Points on a hilly landscape, in no order, each with its height.
A ball rolls from a point to the lowest of its 2 nearest points, and stops where none of them is lower. Distance is the straight distance between rows; heights are no part of it.
rupu (h 23.6): [  5  23 -38 -60  10  32   5  40   0 -16 -17  39 -42   1  11  50  -7 -30
  -3  -2  85  -3   6  14  53 -53 -18]
tum (h 23.5): [-38 -27  20   4 -73  59  42 -33  27 -27 -17 -75   3  38 -27  20  40 -23
  -6  39  -5  -6  25  65  14 -37 -29]
Teget (h 56.8): [ 43  83   1  14 -31 -28  -3  14   9  -3 -19 -48  29  43  11  -9   1   9
 -10  17  -4  66  64  31  46 -39  47]
Lol (h 28.5): [ 32 -54   5  52 -35 -15   7 -29   8  -7   6  60 -39  12 -14 -54   1 -17
   1 -73 -48 -39  72 -64 -23  -2 -26]
nagak (h 54.1): [-35   2   7  54 -16   1  -8 -37  41  13  30  11  19  60 -55 -80  49 -16
  34  32 -16 -63  23  38 -37 -24 -67]
rirab (h 12.2): [ 30 -23 -10 -31  45  50  35 -61  30   8  41  37 -24   0  58  44   1  30
   4 -18  27 -54 -28 -66  24 -18 -26]
Kares (h 15.5): [ -5  -8  -2   2  47  70  18 -66  31  15  19  22  -3 -13  25  -2  -7  -9
  18  -9  27 -41  -2 -73  23 -24 -33]
risi (h 45.2): [-19  90  39 -78  23 -21 -60  77 -62   8 -20  24  -6 -27  14   3  -7  48
  22 -11 -14  65  14  13   9  32  71]
pota (h 46.7): [ 26  43  21  -2 -14 -51   3  47  32  13  15 -54  14  57  15 -43   3 -50
  22 -22  -4  57  27 101   7 -32  14]
kufes (h 32.0): [-23  -1 -27 -71  76   5 -10  19 -15 -39  66  31 -28 -26  80  13 -14  25
  14  -1  34 -45 -39 -16  -7 -14  -6]
zoru (h 6.1): [-12 -59 -33 -17  31   0  29  21 -22   2 -63  21 -43 -64  -7  41   3  37
   2 -20  12 -24 -19 -14 -12   3  -1]
Sivab (h 61.2): [ 25  43  19   4 -43   7 -40 -63  11 -22  65 -63  54  41   4 -28  35  25
  -3  66 -39  62  42  -5  42 -30  26]
fup (h 12.0): [ 37  -1 -69 -44  17  -6  11   1   1 -40 -33  53 -17 -96 -19  29 -51 -37
   4 -15  83 -19  -9  26 -14  -7 -51]
zulo (h 27.6): [-16  38  32  16 -24  15 -17 -21  35  -9  42 -79  19  46  21  13  33   0
  -6  17  -6  36  26   1  14 -52  -9]
kelum (h 44.1): [-40   9  35 -10 -41  26 -30  10 -46 -16   9 -45 -41 -25   4  34   7  47
 -28  26 -33  54 -17   2 -19  36  37]
runuv (h 50.6): [-45  27  32  19 -22  67   5 -57  41  -4  10 -30  43  46 -75 -14  15 -39
  10  12  -9 -23  49  67  42 -24  -6]
livez (h 37.4): [ 25   9  22  30  -5 -44  22  -1  58  14  48 -39  28  62  24 -21  34 -24
  15   6 -10 -27 -39 -35   0 -32 -52]
buvo (h 13.7): [-31  17  19 -18   9  29 -22  53 -65  30 -40   8 -26 -36   8  25   5  45
   0  -8  -2  28 -39 -22   1  48  34]
Luzu (h 48.4): [-34  47  -7 -22  50 -22 -26  26 -64 -39  21  28 -44  -9  12  71  50  74
  -8  24 -21  13  34  -2   9 -79  40]
mun (h 17.5): [ 66 -78   5 -48 -10 -53  32  -9  10  16  27   8 -56 -16  31   5 -26 -15
  -2 -34 -30  -6 -56 -55 -30  95  -9]
fova (h 9.5): [-30 -44 -16  17  -3  11  49   9 -22  12 -56   3 -20 -50 -22  38  -8  21
 -31  10  31  -6 -27 -10   1  27 -23]
kemi (h 55.3): [ -6  57  -7   4 -25  18 -28 -17 -16 -29   5 -36  23  22  26  34  23  56
 -16  33  -2  50  45 -18  39 -40  40]
Zimi (h 19.1): [  -7  -46  -14   -6   45   72   28 -102   30  -14   13   13  -20  -29
   -4   18  -13   16   19   29   42  -70  -11  -34   20  -27  -60]
Vonod (h 19.8): [  8 -33  15 -33  35 -47 -30  35   1 -21  34 -63  47  18  28 -30 -46 -61
 -26  15  37   6 -41  33 -56  47   0]
ribeb (h 68.9): [-39  44  21 -58  18  26 -14  45 -21   3  53  13 -44   7  56  20  10  36
 -26 -14  15  17 -38  -9   8 -27  17]
Nodi (h 25.4): [-42 -68 -38  32  17  46  22 -43  -4 -13 -35  10  -4 -52 -12  15 -15  25
  -8  -1   1 -36 -20 -56  -1   7 -32]
Kofef (h 46.5): [ -3  -1  14   0   3  23  12 -12  30  27  56 -73 -28  24  13  13  12  -3
 -13  21  21  14 -23   3  11   0 -38]
Lubo (h 18.6): [  1  40  39 -97  39  41 -29  41  -9  19  12 -11  17  12  34 -24 -58 -22
 -18 -21  47  44   3  65  14  50  46]
rusig (h 5.9): [  6 -12 -11  40  -1 -35 -24  36 -63  -2 -77  -9   7 -54 -50  46  36  47
   2  43 -60   4  31 -23 -40 -23  33]
Miruv (h 6.0): [-13   9 -18 -27 -41  87  22  10  20 -44 -46   1 -27  19 -45  70 -15 -21
 -12  21  54  -9  19  43  63 -49 -25]
venub (h 9.6): [ 15 -61 -39 -66  38 -28   9  41   6 -26  27   5 -55 -43  48 -12  -4  22
  29 -19 -18 -14 -41 -51 -40  11  -3]
Kom (h 53.9): [ 39  67  -8 -19 -36 -61   5  47   2 -28 -40 -47  46  41   8 -22  43 -18
   6  40   2  76  85  40  37 -68  47]
nol (h 26.9): [  7  -5  -6 -84  47  11 -20  -4 -11  -8  74  29 -51 -40  60  -8 -41  23
 -14  10  34 -27 -59   5 -16  18 -41]
kapu (h 63.3): [  3  58  20 -37 -22  47   8   8  -4  26   3 -55   1   2  15  -7   4  -3
  -6 -13 -31  97   0  84  55 -26  59]
pubup (h 23.4): [-24 -23   5 -62  38  -6 -28  36 -21 -28  30 -41   3 -13  32 -19 -39  -4
 -27   4  31  10 -42  20 -38  43  -3]
Mozal (h 52.8): [ 21 -35  18  31 -14 -17 -17 -55  42  47  61  48   7  11 -33 -21  -5 -43
  35 -44 -37 -27 -59 -34  -1 106   3]
mitor (h 5.0): [-13 -34 -39 -27  19  -1  21  18  -6 -14  40  -2 -69 -29  48  23   9  51
  21 -17 -24 -19 -63 -63  -5  -6 -10]
gib (h 54.4): [ 38 -31  33  -5 -17   2  -1 -27  17  47  18  39  18  -1   5   8 -35 -28
  19 -52 -33 -15 -56 -56  -4 103  -5]
zamo (h 41.1): [ 69  -7 -21   1  23 -38  41  31   3  25 -22  46   4 -19   3  -3 -31 -61
 -14  -8  59 -10  -7  54  -5  10 -34]
Nenuv (h 35.3): [ 14 -29 -24  43 -39   8  -2 -39 -17 -32  -8  23 -19 -31 -13 -47  34  11
  25  -9 -72 -33  78 -85 -21 -52   4]
duf (h 18.3): [ 54   4 -19  41 -25 -57  -7 -11 -12 -43 -10  50  74   9 -12 -61  56   3
  10  45 -57   0  54 -64  -8 -54  27]
samaf (h 60.5): [ -2  57  18  32  14  18  18  18  25  53 -10  -6  27  15  -4  -2 -24 -14
  -4  -1  22  12   7 -14  38  -7  11]
zis (h 52.5): [ 17  39   5  32 -21  -1 -56 -15 -52  -4 -10  -8  34  -5 -12  -3  -9  25
  -4  68 -29  49   9 -62  16  28  71]
garug (h 26.5): [ 51 -42 -18  17  14 -28  70 -75  44   4  13   0 -23 -31  -7  17 -10   2
  23   8  56 -57 -12  38 -37 -15 -76]
lut (h 66.5): [-24  48 -18 -50 -29  45   2  27 -12 -10 -12 -20  10  -6  31  15  25  -4
   0  -8   4  84  16  84  63 -55  63]
Dip (h 40.3): [-69  -4 -25 -53  99 -11   1  41 -41 -33  42  66 -39 -40  22  51   4  46
  23 -18 -42 -51 -33 -13 -30 -39  25]
Funo (h 14.3): [ 52   0 -15  51 -24 -72 -37  -7 -25 -27   1  16  68  23 -10 -30  31  -3
  12  62 -57  18   6 -82 -15 -13  44]
zeda (h 56.7): [  7 -74   0  53  -2   0  41 -28 -19  14 -65  45  25 -21 -11   6 -24 -11
   6 -35 -16 -17 -10 -26 -26  71  -6]
lur (h 38.1): [ 78   7 -28 -41  26 -11  40  30  22  17 -30  58 -20 -59  24   2 -12 -56
   0 -28  66   1  -1  26  17 -13 -16]
zope (h 46.2): [-21  38 -29  40 -43  -8 -33  -3  17  37 -25  43  50  84 -70 -81  10  -6
   0 -12 -12 -41  46  73  -8 -23 -33]
penib (h 9.9): [-23 -30 -21   1  24 -66 -33  79 -64   4 -88  -8  -4 -58 -56  37  33  -2
  10  20 -41  13  42   4 -46 -36  11]
Kovuv (h 32.6): [ 34 -55 -11  39   4 -34  64 -16  46  -1 -14   6  44  44  16 -11  21 -28
  25  -6   2 -71  -7  -4 -20 -45 -46]
zesek (h 45.7): [  10   -9   -1   16  -23   15  -19  -40    9    0   20   41  -14  -39
    5  -10  -12    1    5  -71  -35    3   15 -110    2   22   30]
nav (h 47.6): [-16  20  19  16 -42 -17 -40  44 -72   6 -27 -45 -28 -18  -4  18  11  15
   6  43 -39  66  -2   0 -35  62  35]
Lebe (h 9.2): [-10   0   0 -72  38  -6 -32  41 -26 -13 -39   7  40 -31   4  21 -69 -15
 -35   1  81 -12 -17  44 -25  69  31]
bago (h 31.4): [-27  37  30   0 -25  44 -38 -72  30 -22  67 -67  11  42  -2  -5  25   0
  15  44 -15   2  18 -29  19 -48 -20]
kuf (h 66.2): [-25  14   8 -60  36  42  -3  11  -3   3  46  -9 -35  20  55  13  -3 -10
 -23  -7  63  11 -15  17  27 -24 -13]
von (h 40.8): [-25  92   7 -60  28  -7 -20  83 -43  14 -11  42 -11  -7  33  22   0  43
 -16 -33  11  60  29  17  37 -13  68]
til (h 18.4): [ 18  10 -51 -37   6  30   9  19   3 -44 -25  54 -33 -55 -17  52 -22 -23
 -15  11  98 -16  13  52  34 -23 -53]
garod (h 22.6): [ 64 -44  -6 -10  23 -24  55 -70  32  10  54   2 -43 -46  24  11  -7   7
  16  17  24 -31 -42   4 -28  24 -72]
Sadak (h 25.7): [-24 -20  10  -2 -31  24  49   2  32 -14 -28 -46 -11  42 -27  14   9 -29
 -21  34  27 -34  26  39  18 -38 -45]
Tupo (h 24.3): [ 22  79  39 -71  27  -6 -26  65   8  29  16   1   0  13  46 -40 -37  -5
   1 -21  25  55 -11  15  21  43  33]
sona (h 61.1): [  6  35  11  28 -55  -5 -36 -55  13 -27  45 -18  33  81 -57 -68  47  -9
   2  57 -62  19  71  35   7 -53 -11]
rigot (h 19.2): [-27   0  53 -52 -15  58 -10  28 -48  24  -7 -19 -53 -10   2   4 -43  19
 -36  13   5  47 -34  46   1  90  28]
Guni (h 22.1): [ 53 -12   0 -76  37  -5   3 -24   5  29  46  52 -52 -76  52  -4 -35  24
 -23 -17  29 -26 -57  -1 -18  38 -40]
bapad (h 53.2): [-31   0  15  50 -43  36  -8 -36  19  -4  21 -33  45  68 -68 -39   6  -1
   1  24 -25 -27  38  78   2  -8 -12]
belef (h 58.2): [ -3  77  21  33 -11  20 -18  -6  -6  27 -21 -16  31   9   9  -3 -29  20
  -8  16  -3  53   8 -29  30  19  40]
lazuf (h 33.4): [ 46   5 -20  21   5   8  53 -34  58  12 -32  58  34  -8 -18  27 -24 -50
  10   5  63 -60  15  20  25 -11 -49]
gal (h 19.5): [ 56 -60  -6 -34  37 -68  11  12 -31 -13 -13  29  26 -40  30 -27 -45 -37
  16 -31  26  -7 -21  26 -73  67 -16]
Bek (h 1.7): [-52 -47 -20 -47  62 -37 -20  65 -48 -14 -64 -23  37 -52 -36  43 -25  13
   4   2   8 -11 -34   9 -70  44  13]
zuse (h 41.6): [  9  -3  13  28   4  22  30 -17  39  22  10 -33   6  39 -48  20  -8 -12
 -20  10  55  -3  -3 102  30  35 -13]
zut (h 57.1): [ 21 -32  33   4  21  55  43 -75  40  16  32  54 -48   2 -27 -48  45 -25
  45 -21   6 -56  38 -46  39 -35 -56]
gan (h 73.2): [-89   4 -35 -74  -1  42 -43  28 -19 -62  -2 -17  25 -11   9  57  28  -9
   1 -23   4  28  -6  75   5 -47  57]
rado (h 17.6): [ -5  37   8  24 -69  18  28 -17  30  -8 -30 -35  52  73 -40   1 -11 -25
   9   0 -23   0  47  90  35 -47  14]
Manum (h 55.9): [-29  -4  39  68 -18  17 -24 -26  21  16  36 -29  29  53 -56 -36  -6   3
  -4  13 -11 -20 -22  69   8  49 -12]
vefut (h 58.5): [-15  14  46  40 -36  12 -21 -24   9  29  40 -58  10  48 -44   0 -19  -3
  -2 -10 -46  18 -43  65  12  89  16]
mon (h 45.4): [-13  31  -9  63 -23   6   3   6 -26  25 -84   2  37  26 -45 -14 -53 -23
 -21  -8 -11 -10  15  45   9  27  17]
Supu (h 58.3): [ 21  29   6 -13 -37   9 -26 -33   3 -48  24 -69  43  48  28  14  50  35
 -13  79 -13  58  50  -9  35 -55  42]
vanab (h 36.5): [-49 -12 -41 -66 100 -14   2  23  -5 -55  44  40 -14  -4  57  42 -15  47
  23  -7 -10 -70 -49 -17 -40  -5  22]
viso (h 42.6): [-13  40 -11  65 -20  -9 -15  -1   8  35 -28  24  47  62 -59 -51 -41 -36
  -2 -10  -4 -15  31  43  14  -8  -4]
Fir (h 28.3): [ -1  12  -1  30  -7 -10  55   1  41  11 -13 -20  36  53 -19  -8  19 -37
   6  30  30 -42  28   2  12 -48 -44]
lak (h 48.3): [-44  25  35  -9 -12  89   2 -72  52   7  12 -46  12  40 -37  22  16 -24
  10   9  24   6  38  39  66 -40  -5]
Setu (h 42.9): [ 44 -10 -21  15  -5 -58  34  19  13   7 -27  36   4  25 -22  -6 -19 -60
 -23  16  55  -1   7 108  -9   5 -42]
tidi (h 76.2): [-96 -27 -22 -59  29  13 -46  37 -34 -53 -15 -36  40 -21 -12  76   6  26
 -22 -17   0  15 -14  53 -41 -23  54]
bafev (h 11.0): [ 28 -11  -7 -73  41 -15 -14 -11  -7  -1   3  24  16 -78  38  -5 -56  -7
 -21   2  72 -27 -31  36 -61  41 -30]
kip (h 5.5): [-38 -46 -41 -21  52 -52 -37  74 -51  -6 -83  11  14 -73 -45  31   3 -27
  21 -13 -10  -2  -2  17 -64   4   4]
subar (h 9.8): [ -8  35 -15 -20 -30  38  36  22  32   0 -32 -18 -11  33 -31  37 -10 -41
 -17  10  52  20  34  43  59 -23  -6]
daza (h 21.9): [ 44  -9  -8  34 -35 -43  -7 -12  -5 -25 -17  49  48   0 -10 -56  25 -15
  12 -25 -71   1  68 -74 -19 -29  31]
fonos (h 45.1): [-45  57  29   6   8  68 -26 -63  32  14  36 -14   5  28 -31 -24   0 -16
  19   8  12  22  62  12  61 -29  -3]
mak (h 12.9): [ 10   0 -16 -10  30  19  28  23  -4  14 -29  28 -16 -30  40  30   2  34
  -1 -46  -8   2 -24 -71   4   2  25]
Pilog (h 59.8): [ 26  89  17 -17 -29  -4 -13   1  12  22  26 -63  14  36  35  -6  -3  12
  -5  -6 -13  98  24  37  55 -16  58]
dal (h 43.0): [ 13  11  36  29 -24 -29  -2  24  19  26  23 -58   6  84  -5 -17   6 -30
 -13 -12 -10  42   1 101   6   9  11]
Pedi (h 17.0): [ 41  17  21 -72  38  11  -5 -24   7  35  35  40 -28 -84  36  -7 -40  19
 -30  -2  73 -20 -35  54 -19  54 -38]
Vot (h 35.8): [-29  58  48   5 -28  45 -47 -79  23 -10  75 -28 -36  20 -27 -37  52   1
  18  53 -19  14  41 -31  47 -61 -31]
vuram (h 35.2): [ 45   4 -15 -18  31  -4  52  30  -1  47 -47  59 -11 -52  21  18 -23 -14
 -16 -24  56   5  -6  -2  18  29   3]
tur (h 64.1): [-13  -2 -15 -19  25   7  20  31  -6  -2  -2 -14 -34  -6  28   7   1  -3
 -17   5  54   1 -12  -9  18 -24 -21]
vek (h 9.7): [ 26 -65 -36 -17  40  -3  47  16  11  -3 -39  14 -44 -31  41  25   8  26
  -3 -51   7 -20  -4 -49  -1   3  17]
kuzu (h 47.4): [-14  36  15  75 -28   3 -23  -5 -50  25 -62   6  43   4 -22 -13 -37   5
  12  11 -34  12   2  10  -7  37  36]
Mavez (h 2.4): [ 19 -43 -17  61 -17 -25 -28   7 -28 -16 -51  -9  32 -42 -40  22  30  52
   9  41 -60  -9  14 -68 -41 -14  28]
puduz (h 28.1): [-37 -63 -32  58  10  30   7 -35 -16 -27 -42   6   5 -64 -12   7   3  54
  17 -30 -42 -41  -5 -71 -20  -3   9]
ponaf (h 44.0): [ -9  14  37  31  24  38  11 -33  53  18  57 -53  -3  31 -28  13   6  10
 -12  10  35   9 -21  46  22  47 -14]
vobe (h 42.5): [ -11   -5  -17    8    9   47  -14  -41   -5   -9    7   69  -35  -67
    7  -15    4   30   11  -70  -36   -6   41 -111   32  -15   23]
Refe (h 10.2): [ 56  28  -2  39 -29 -77 -23  30 -31   0 -29   0  39  -5  19  -5  21  15
   3  31 -51  32  -9 -71  -4   8  47]
vosi (h 9.4): [-54 -13  31 -56  28  28 -22  43 -91  17 -21  52 -58 -57   8  36  -2  70
  -9   8   3  -1 -58  -7 -12  58  19]
Gine (h 53.7): [-43   1 -15  63 -14  16  -2  -3 -30   3 -64   3  18 -52 -27  11   2  31
 -13  10 -16  -7  21 -23   4  -2  12]
bag (h 39.9): [-31  32  -3   8 -38  36 -58 -14 -55  -2   0 -23  -9 -27  -5  45   0  66
 -23  50 -40  25 -31 -47  -1  46  58]
mili (h 13.5): [ 31 -75 -40 -46  61 -49   6  18  16 -38  17   2 -12 -45  44 -27 -36 -16
  25  -2   1 -22 -44 -15 -65  32 -10]
dukaz (h 12.7): [-51 -17 -22  18  -9  65  34   5 -25  18 -53   3 -13 -32 -35  48 -36   9
 -47  23  43   5  -7  20  26  30   1]
zako (h 5.4): [-44 -18  18 -73  39 -16 -42  76 -50 -13 -58 -27  54 -28 -16  36 -30  -4
   1  -3  35   0  -3  41 -35  76  31]
zivun (h 48.1): [  9 -36   6  14 -12   8  -4 -37  37  16  46   9  -3 -14  -4 -16  -9 -29
   8 -50 -42 -19 -28 -93  -8  28  -3]
pid (h 32.8): [-25 -23   0  24 -45 -49   6  51 -17 -16 -15 -47  -5  44  -6 -34  21 -37
 -17   9 -13  29  14  73 -43 -29   1]
nebu (h 6.2): [ 25 -19 -11  50 -18 -48  -5  18 -10 -17 -23 -29  23 -36  18   3  38  28
   7  22 -58  -7 -19 -68 -28  -7  20]
kogiv (h 40.5): [-33  51  59   6 -13  71  -4 -67  20  11  35  -4 -55  10 -42 -36  37  -8
  20  34  14  -7  47 -11  47 -40 -33]
gubed (h 23.7): [ -3  40  24  16  -3 -17  24  40  24  17  14 -62   4  40  21  -6  17 -20
  -1   8   7  29  24   6   5 -41  -9]
denur (h 20.9): [-21  18  13   7 -66  20  30 -23  19 -30 -32 -59  30  36 -20  23  32 -16
  -2  39 -20   5  57  50  27 -69  11]
rif (h 13.9): [-15  29   6  27 -35  37  33   2  18  10 -17 -53  12  36 -35  16 -11 -23
 -16  -5   5  24  32  81  35 -21  23]
Dalu (h 51.4): [-38   6  -6  50 -21  15  -2  -8 -10 -17 -23 -42  14 -12 -15   6   7  32
 -12  37 -16 -17   9 -28 -10 -44 -12]
Fuzu (h 52.0): [-17  59 -11 -15   7  -2 -35  16 -41 -34  30 -18 -12  10  30  58  48  91
 -13  32  -5  45  20 -24  26 -56  49]
buna (h 49.0): [-45  -5  -4  30 -21  15   2   6   3   1  22 -59 -24   1  19   6   7  28
 -15  34   0   1 -24 -30  -7  -7 -17]
Tib (h 27.3): [-26  60 -29 -38   6  18  18  45   8 -21 -42  21 -22  20  19  48   8   7
  14 -13  62  -9  23 -21  49 -80   4]
vogab (h 29.3): [-18 -19  -4   9 -85 -38  14  39  -3 -50 -25 -66  13  36  -9 -26  46 -53
 -15  31 -38  14  43  75 -33 -72   1]
zotis (h 69.9): [-62  35 -11 -56 -12  38 -40  14 -38 -49   6 -22   2  -9  26  34  54   6
   8 -14   1  75  19  73  25 -69  69]
guko (h 44.2): [-56  13 -26 -26  81 -32 -43  41 -62 -28  33  33 -45 -36   5  56  25  65
   2  -2 -52  -5  -7 -23 -21 -49  28]
rufez (h 49.8): [ -5  15  12  80 -20  -2 -40  -8 -70 -15 -31  -2  36 -11 -35  -8   1  16
  -7  57 -45  26  31 -28  -5  32  36]
litiz (h 54.8): [ 27 -66  -9  16  37  27  36 -86  47 -28  40  32 -32  -3  -9 -34   6 -26
  40 -31  -2 -72  25 -52   8 -17 -55]
Riti (h 50.7): [ -1  28   0  -6 -35 -55   0  55   3 -33 -11 -51  32  45   9 -29  23 -44
   4   6   1  62  64  72   0 -54  30]
mizip (h 36.1): [ 13   2   1  44 -48 -71  10  46  12  20 -26 -24  19  85  -8 -35  15 -24
 -19   4  -5  25  19  66 -26 -24 -21]
fotu (h 13.4): [ -1  18  -1 -57  38  14 -12  46 -14  10 -18  -4   5 -13  -2 -13 -57 -36
 -27 -12  55  31  11  49   2  42  30]
Tige (h 33.3): [-20 -22   4  35 -44   6 -51 -38 -62   9 -19   6   9 -58  -7  18  -1  14
  29  10 -64  -6 -50 -90 -25  71  25]
rel (h 28.7): [ 19  57  31 -60  25 -33 -10  78  -3  35  22  27   1 -12  70 -17  -9   4
  -4 -27  11  46 -33 -36  16  12  26]
Namu (h 48.2): [ 36 -82   5  51  -7 -23 -29 -38  50  33  10  55  26  54 -21 -38   7 -20
  11 -68 -14 -29 -26  -8 -33  67 -42]
sozam (h 30.8): [-28 -41 -26  34 -14  22 -15 -31 -29 -16 -27   1 -10 -70 -14  26   6  47
   4  -3 -60  -4 -40 -76 -24  42  16]
Zizev (h 57.6): [-16  38  29  33 -45  11 -26 -50  17 -10  48  -7   2  68 -52 -73  73 -14
  28  47 -41 -31  46  19 -22 -49 -40]
mase (h 44.3): [ 19 -48   7  58  -8 -76  34  23  19  21  -2   2  10  57  -6 -31  17 -19
 -11  -1   2 -17 -44  29 -44   8 -59]
zeg (h 36.4): [-19 108  -5 -49  23  -8 -28  49 -21 -12 -11  37  -3   7  28  42  29  37
  -9 -15  21  51  49   5  48 -69  55]
gofo (h 52.7): [ 50 -56   9  37  34   4  23 -77  61  -2  64  64 -17  14 -24 -45  14 -28
  15 -51   6 -63  11 -12  -3  11 -44]
sifo (h 19.7): [ 31 -62  15 -42   4 -33  19  32 -26   8 -12   6 -39 -38  32   0 -15 -13
  15 -14 -15   4 -65 -34 -33  74  -4]
Defil (h 32.1): [ 18  35  11 -42  24   4  25  68  -5  48 -28  36  -4 -15  44 -12 -16 -17
  -6 -19  29  30 -13 -17  19  11  18]
tetus (h 14.2): [-45  -1  26 -61  20  51   0  24 -59  13 -21  31 -55 -34   4  27 -35  42
 -46  12  33   3 -35  29  10  73  12]
nifa (h 8.8): [  6 -13 -27 -38  42  26  30 -21   5   1  54  34 -73 -10  86  40  -2  53
   8 -15   5 -39 -58 -56  14 -13 -11]
Vuli (h 42.1): [ 28 -50  -3  50 -24 -94  11  31  38  19  17 -18   9  69  21 -31  38 -15
  18   1 -35 -35 -58 -11 -54 -22 -62]
mena (h 46.3): [ 17 -72   1  63 -23 -55   2 -13  17  32  -3  26  32  57  -5 -26   6 -15
   2 -28 -30 -23 -68  -2 -48  36 -44]
nif (h 18.0): [-46  32  10  14  18  55  -9  13 -18  29 -27  11  -6 -34  16  32 -16  40
 -29  -1   7   7 -27 -37  16  11  21]
Zomak (h 18.5): [ 69 -65 -36 -45  31  -1  49 -53  34   1  33  15 -70 -45  51  31 -24  43
  12 -22  22 -22 -12 -13 -25  16 -38]
zol (h 25.3): [ 44 -37   4  43 -15 -40 -18 -18  15 -27 -21  37   5   9  -3 -42  -5 -25
  19 -81 -45 -21  83 -90 -24  -3  23]
nese (h 50.5): [ 12   7  27  32   9  -7 -16 -36  37  42  66  33   4  -6 -20 -36 -15 -44
  13 -35 -26   3 -35 -54  24  55   5]
riv (h 22.7): [  5 -23  23 -44  18  -3 -10  34 -22  20  19   2 -29 -24  22 -15 -25  -3
 -11   9  18  15 -46   0 -21  61  -6]
Guvov (h 62.3): [  7  30   0   4  23  21  39  26  25  31 -27  11  -6   6  15  31 -14 -23
 -18 -10  72   2   1  -9  42 -32  -9]
kinit (h 39.6): [ 27  35  35  57 -55 -59 -36  34  14  30   2 -43  34  93  -2 -26   9  -6
  -1   5 -34  47  -9  68 -23  -1  11]
nat (h 31.7): [ -26   76  -31  -40   24  -40   -9   48   -6  -38  -21   14  -12    9
   26   48   49   28   16  -15   37   24   51  -21   37 -105   26]
fadi (h 50.0): [-31  18  -4  44 -21   5 -13  -8  41  39   1  57   6  68 -82 -99  47 -17
  12  -7   6 -52  34  49   1 -11 -44]
vol (h 14.5): [ 25  24   2  20  -1 -60  -1  58 -21  11 -20 -20  -1 -14  34 -14  19  -6
  16   3 -18  38  -7 -38 -27 -13  26]
kot (h 25.9): [-42 -37  -9  -6 -69  15  28   7  -4 -44 -28 -71  -1  18 -24   5  46 -44
 -11  33 -15  17   8 101 -14 -62 -20]
repu (h 55.7): [ 44 -66  17  41 -10  -9  16 -26  -1   6 -18  40  12  14  10  13 -39 -11
   5 -69 -22 -22  -6 -65 -22  95  -2]
gub (h 71.6): [-25  57   6 -58 -22 -17 -35  40 -14  16  59  24 -44 -12  63  16   8  44
  -9   4  -5  18 -59 -53  23   0  32]
Kofib (h 61.0): [ -4  43  58  18 -45  34 -16 -15 -40  53   0 -72   0  32 -34   7 -54   7
  14  -5 -56  40 -40  59  26 105  28]
nub (h 39.8): [ 57  -8   9  38  -9 -97  27  45  64  27  43 -30  17  68  34 -33  40 -34
  29 -13 -18 -14 -28 -11 -29 -41 -37]
Fug (h 35.1): [ 14 -34   9  43  -2 -13  28 -33  51  12  37  -8  30  24  10 -20  13 -23
   5  -8 -22 -43 -35 -28 -13 -11 -40]
vorug (h 55.4): [ 26  84  15   2 -18  18 -59  -8 -56  22   3 -12  26   1  -4  10 -39  36
   6  34 -34  63  -4 -34  32  57  68]
kuv (h 15.2): [ 62 -96 -32 -50  14 -32  37 -29  28  -9  36   3 -77 -27  36  24 -24  40
  -2 -21 -16 -25 -34 -58 -29  65 -16]
gim (h 36.0): [-30  13 -18  31 -17  20 -74 -29 -75   0  -8  18   0 -63 -31  43   0  58
  10  42 -56   7 -25 -88  -4  65  43]
fuv (h 18.8): [ 13   9   8   5   5 -49  18  60   7  13   3 -22  -9   3  30 -36  13 -55
  -3 -10  16  31  -6  -9 -19 -15  -4]
fub (h 12.6): [ 62 -85 -36 -37  40 -28  26  17   1 -24 -10  18 -81 -19  35  14 -16  34
   3 -53  -7 -20   9 -51 -36  49   2]
Fofu (h 50.3): [ 52 -36  11  54  26 -25   6 -46  77  25  44  53  29  38 -10 -47  23 -26
  18 -50   4 -47 -24  -6 -21  27 -28]
Mumev (h 39.2): [  8  29  12  53  14  14  32 -12  35  44 -17   2  39  40 -57 -10 -41 -24
 -13 -14  32 -26  14  76  43  26  -1]
depin (h 39.5): [ 11 -14 -12  13 -18 -56  31  60  27   7 -17   4   2  64 -21 -29  12 -61
 -17   5  38  -7  14  71  -4 -30 -43]
gugo (h 55.6): [-36 -30  -3  57  11  22  20 -16 -24  12 -61  39  23 -43 -30  -3 -26  -8
   1 -31 -17 -22   9 -41  -2  30  18]
pugu (h 64.6): [  8  13  26  12 -57   4 -49 -63   4 -40  89 -39  38  48 -41 -55  40 -17
   4  82 -50  27  39  -4  27 -44   4]
tivud (h 36.3): [ -2  22  -3  30  19  33  31 -22  49  30 -13  41  39  30 -51 -20 -20 -59
   2  -1  48 -55  26  30  46 -13 -32]
dok (h 38.7): [-13 -36 -11  41 -23  34 -12 -45  -2 -21  -4  39 -46 -54  -8 -31  17   3
   2 -36 -65 -23  33 -84   4 -25 -12]
mize (h 22.3): [-53 -49  -9  28  26  77  14 -78  -2  -6  15  -1 -25 -38 -18   1 -33  27
  -5  19  20 -43 -24 -39   7  -8 -61]
katu (h 31.8): [  7 -61 -13  57 -29  -9   5 -46  14 -46  11   7 -11   9 -13 -55  -1 -11
  12 -46 -70 -42  46 -74 -40 -37 -19]
Rege (h 16.7): [ 39 -45 -13 -35  48 -71  -2  27   2 -27  12 -22  41 -25  38 -23 -50 -35
 -11   5  36 -17 -48  16 -77  35 -25]
Denan (h 5.8): [  33  -30  -56  -64   33  -28    4   -2   -6  -17  -27   51    1 -105
   21   11  -56   -7    1  -25   58  -25  -19   30  -48   24  -20]
Nubas (h 29.8): [ 46 -52 -12  26   5 -12  57 -70  53  -7  -5  27  32   3 -23   3   8 -14
  18   8  28 -81  -1  25 -20 -14 -71]
degu (h 16.1): [-46   3   2  14  18  78  21 -39  -9  20 -24  12  -5 -17 -14  32 -22  22
 -34  10  44  -9 -10 -20  46  11  -7]

Call two points neighbours if one is among the 2 nearest of the other. Go from one point of each pair to the other, from neighbour to neighbour, staying as low as possible. Name the highest point that can't be avoided.
zoru / Mavez -> Setu
mitor / vosi -> pubup
Mavez / Bek -> penib
Miruv / mitor -> Kovuv
zoru / vosi -> nif

Write out the way that a ball takes from each point below.
Supu -> kemi Fuzu Luzu guko Dip vanab kufes nol Guni Pedi bafev Denan
zamo -> lur vuram Defil rel Tupo Lubo fotu Lebe zako Bek
zotis -> lut kapu Pilog Teget Kom Riti pota dal kinit mizip pid vogab kot tum denur rado rif subar Miruv
kelum -> bag gim Tige sozam puduz Nodi mize Zimi Kares rirab nifa mitor
